Each row is a point on a tangle of strands that fork and nearly touch. The rows are in no order.
Two points are linked if the straight distance between their rows is under 77.4. Some points are linked to none.
k_882: [ 21 -12 -14  -4   5 -14 -12  12   1  12   8 -45   2  39  14   2  21   6
 -22 -32   4]
k_903: [-18  22  25  -1  50 -19  24  39  12   9 -13 -24  23  38   6   4  18  14
 -16  19 -23]
k_952: [ 36 -25 -30  27 -48   6 -26 -22 -22  -8  17   7   0 -40  19  16 -26 -41
   4  -4  16]
k_369: [-36  26  -5 -22  24  17  -7  18  26 -12 -23  33   1  18 -18 -25 -20  25
  26   5 -19]
k_370: [-38  16   8 -19  -9  16  76  29  12  22 -10 -11  34  29  -6  19  19  67
 -35 -12 -11]
k_494: [ 10  17  13 -33 -26  -7 -25  -7  36  21  -8   6   9  33 -12   4   6  42
 -15 -19   3]
k_117: [ 25 -39   2  24 -55  -9  -7 -27  -4  -2  25  -2  -7 -30  12   4   2 -28
  -5  -5  15]
k_787: [-35   9  22 -16  56 -15   6 -12   5 -42 -26  26   1 -21  -4   0  -2 -34
  32  20 -36]
k_693: [ 46  -7  -4  51 -46 -13 -27 -35 -25   9  16  15 -16 -40   7  37 -11 -72
   1   2  19]
k_600: [  8 -19  13  52 -27 -35  14 -18   0  -2  29  -8 -16   4  -2  12  31 -58
 -13 -22  -9]
k_656: [ -5  16  26 -13  40 -20 -22 -32   4 -37 -25  28  -2 -31  -2   7  -8 -37
  21  10 -21]
k_677: [  7   7   1 -32  36  -9 -23 -48  -6 -41 -21  29  -6 -39  -4  -4 -17 -14
  14  -9 -17]
k_874: [ 23  37 -10   5  20  24 -55   2   4 -10 -19  11  12 -24  27  -8 -20 -18
  17 -26  -9]
k_623: [-11 -52   3 -22  61 -13  21  14 -24  -9 -11 -24 -25   3  -2 -17 -12   5
  18  55   3]
k_948: [-30  16 -50 -35   3  49  -4  35  13  15  -4  26 -27  32 -37 -42  -8  57
  34   9   2]
k_284: [-20   7 -15 -67  11  12  27  25  12  19  -1  -9 -10  46 -35  -7  27  73
  -3   5   7]
k_420: [ 11 -30 -65  -1  12  33   2  -6 -62 -18  -6  11 -17 -37  11 -20 -67  -9
  13  34  35]
k_876: [  4   3   1 -16 -57   5   0  -3  31  33   6 -19  13  45  -6   5  26  47
 -28 -30   7]
k_827: [-17  38 -16 -21 -36  33  24  29  23  29 -11   5  32  36  -5  34   4  58
 -34 -37   5]
k_870: [ 35   7 -15  -9   0  17 -38  -2  -2  -9  -6  -4  12 -19  28  -1  -5  -5
   7 -39  -3]
k_608: [ 27 -18   5  53  -6  -6  -1  10 -33   4  22 -20  -5 -34  26  16 -12 -57
   0  29  30]
k_867: [ 34 -28 -47  -3  -8  15 -22 -18 -35 -17   7  -5 -10 -32  12  -2 -31 -18
   3 -10  23]
k_360: [  5  19  61  43 -13 -17 -12   7  26  22  11  -1  11  -8  10   3  21 -22
   2  15   4]
k_231: [ 36 -24 -32 -18 -21  17 -33 -15 -11  -5   7 -11  -5 -17  10  -5  -9   3
   7 -25  16]
k_571: [ 12 -17  41  20 -15 -26 -22 -41  -2  -3   6  24 -20 -33  -7  11 -18 -32
   6  45  29]
k_789: [ 31 -13  54  16   0 -46   5 -42  -8  16   6 -42   4  -7  17  11  45 -23
 -33  -2  -1]
k_445: [ 18 -24 -73 -13  10  36  -8 -12 -46 -25   4   1 -20 -36   6 -27 -34  -5
  17 -13  14]
k_708: [-41  32  -6 -19 -25  34  64  29  18  29 -15   7  35  24  -8  43  -2  70
 -46 -22   3]
k_165: [ -9  55  43  41  -8  -9 -10  26  37  27  -5  14  27  22   5  18  12 -11
 -10   5  -9]
k_768: [-11  29 -55  -8 -36  35  12  39  17  24  -3   4  21  48  -7  28  -2  33
 -22 -52 -12]
k_168: [-25 -25  17   7  19 -41  41   2   4 -28  12   1 -12  12 -15  -3  25 -18
  -8  -1 -28]
k_295: [ -3  19   2  38  15  16 -44  -6 -14 -11 -11  28  -8 -42  11  -3 -42 -53
  31  27  12]
k_855: [ -1 -37 -28 -55   5   9   9   5  -5  -4  15 -18 -32  19 -25 -22  15  41
  13  -2  16]
k_422: [  7 -29 -25 -16  28  31  -5  -1 -43 -18 -14  -4 -11 -44  26 -21 -48   4
  21  37  31]
k_492: [ 10  10 -46   6 -64  33   1  32  19  31  13 -25  32  41   9  15  18  20
 -15 -49 -13]
k_91: [  1  -1 -23 -22  42   4 -13 -59 -29 -42 -25  31 -16 -48 -10 -15 -46 -17
  10  12   2]
k_822: [  6   5  60  48 -10 -50  28 -34  -6  17  17 -36  10   8   4   4  64 -28
 -37 -15 -18]
k_205: [-14   1 -50 -51 -19  63  15  21  -6  -7  17  22 -31  -9 -21 -39  22  47
  43 -21   4]
k_784: [ 24  14  19  40 -27 -11 -39   0  14  18  13   0   2  -3  10  10   5 -37
   2  -1   6]
k_991: [  4 -49  13 -10  -1  -7   9  -5  -6 -10  12 -13 -10 -23   6 -13  -9  11
   5  29  20]
k_691: [ 20 -10   3  65 -15 -18   8   1 -18   6  31 -22 -11 -13  12  18  24 -72
  -4  -8   7]
k_292: [-26  -5   8 -13  39 -22  26   5   3 -43  -8  15   1  -2  -5   0  11 -22
  12 -11 -38]
k_95: [-28  10 -32 -39  21  18   7  41  11  19 -11  10 -18  55 -36 -16  -5  59
   9  14   1]
k_153: [ -8 -23 -67 -22 -20  57  -2  10 -16 -14  19  18 -35 -24 -17 -44 -13  27
  49  -5   3]
k_413: [ -2 -18 -24 -38  50   1  11 -52 -54 -45 -26  23 -14 -55  -5  -7 -51 -11
  12  31  14]
k_122: [-12  37  61  45 -15 -24  38   0   8  33   7 -27  48  16  13   1  52  11
 -44  -7 -23]
k_953: [-32  29 -51 -61 -12  59  20  32   2   9   1  28 -25  25 -37 -26  18  67
  24 -12   6]
k_318: [ 13 -29  -9   6  16 -31 -19 -22 -20 -13   7   1 -28  -1 -11   5 -18 -32
  -3  13  17]
k_200: [-28  19  28  -5  26 -19  33  32  24  23 -13 -16  25  50 -12   9  11  40
 -28  23 -16]
k_597: [ -6   9  30  18  19   0 -25 -15  -3 -26 -14  28  -3 -52  14   6 -18 -49
  26  18   2]
k_919: [  0 -21 -25   8  -9   9  12  24  -2 -18  14  -2  -1  -2  16 -11   4 -10
  14 -27 -12]
k_961: [-24  45  46  45 -32 -16  48  -2   9  45   1 -20  51  32   8  22  33  32
 -65 -15 -15]
k_729: [-23   7  15 -48  21 -13  26  12  25  16  -6 -13  11  47 -29   4  16  61
 -13  12 -10]
k_203: [ -3   9  33 -16  66 -29   9  13   7  -5 -13 -32  18  14   8   7  17   2
   0  26 -23]
k_49: [ -6 -28  18 -31  65 -21  21  11  -7 -14 -10 -33  -4   2   0  -7   1  12
  10  42 -16]
k_539: [ 26 -27 -22 -13  18 -33 -20 -49 -38 -19  -4   6 -31 -10 -14  10 -35 -29
 -16  16  30]
k_523: [-34  32  47  -3  15 -10   8   9  38 -11 -17  28  24   4  -3   6   5   3
  10  13 -26]
k_397: [-11 -27  14  16  22 -40   5  -6  -4 -15  14  -1 -24   4 -19  -1   2 -31
  -1  22   0]
k_592: [ -6 -58 -12 -18  17  -4  19   8 -20 -15  11 -10 -34 -12  -7 -22 -20  12
  18  35  17]
k_928: [-28   3   1 -28 -17  24  57  33  16   5   0  -3  23  20   2  -5  24  56
  -8 -20  -8]
k_316: [ 15 -43  21   2 -31 -10   7 -16   3   0  25 -17  -2 -16  14 -12  14   7
  -6   0  13]
k_962: [ 35  -9  37  -7  16 -35 -17 -28   2   3  -3 -22   4 -10  18  17  20 -18
 -16  -4  -3]
k_715: [-11  -2 -24  15   3  27 -34  31  12  -1   1  13  -8   4   0 -33 -35   2
  35  18   1]
k_136: [ 26   7  33  42 -24 -19 -26 -38  -7   2   4  35 -22 -41  -1  25  -8 -64
  12  16  21]
k_910: [-36  26  29  15 -26   0  69  14  10  31  -2 -16  49  27   5  14  25  58
 -55 -15 -12]
k_30: [ -6 -16 -22   2  24  33 -18  20 -20 -17  -8   5 -15 -29  18 -29 -43  -5
  34  25  11]
k_386: [ 19 -12 -31   6 -71  26 -13  21  20  21  23 -22  21  16  10  -1  19  18
   1 -36  -6]
k_450: [ 11  34   8  65 -13   1 -32  25  13  12  13  11   1  -3   1  18   9 -62
  19  -4  -8]
k_283: [ -7  38  -8 -24  30  10 -50 -18  19 -11 -25  29  -4   5 -19 -28 -25  14
  18  -2  -9]
k_577: [ -7  45  42  40   5 -20  17  22  20  23  -2  -8  35  28  11  23  31  -9
 -30 -11 -16]
k_905: [-35  16  -1  23   1  22 -11  47  25   0  -7  25   5  17   2 -19 -26   5
  29  20 -14]
k_277: [ 45 -38  -9 -19 -15 -26 -15 -61 -36  -7  -5 -12 -18 -20   8  24 -14 -21
 -22  -7  31]
k_697: [  5  46   8 -28   9  -5 -51 -13  36  10 -23  25  10  24 -18   1 -12  26
  -3 -13 -12]
k_533: [ 46 -21  16 -28  14 -25 -25 -45 -16  -7 -11 -19  -4 -16  21  20   4 -12
 -19 -15  10]
k_567: [ -8  -5  -1 -23 -40  23  23  21  23  18  12 -14  13  24  -3 -10  24  54
  -9 -20   6]
k_501: [  3  -5  18  48 -39 -39  18 -18   6  13  21 -25  -2  28   4  10  44 -39
 -32 -37 -19]
k_722: [ -5  32   1  55   3  10 -44  20   7  -5   0  31 -11 -17  -2   1 -17 -61
  39  16  -1]

Follow the links from the first point to the second, and from the first to the third. Name the last point that the two ways share.
k_316 / k_697 / k_571: k_952
k_768 / k_722 / k_420: k_370
k_874 / k_592 / k_136: k_952
k_870 / k_928 / k_136: k_867

A fork is a point with three links. Follow the links from the first point to the second and name the forks in between, in order.
k_533 / k_677: k_656
k_729 / k_571: k_952
k_200 / k_874: k_952 > k_867
k_827 / k_295: k_370
k_715 / k_874: k_867
k_445 / k_49: k_867 > k_952
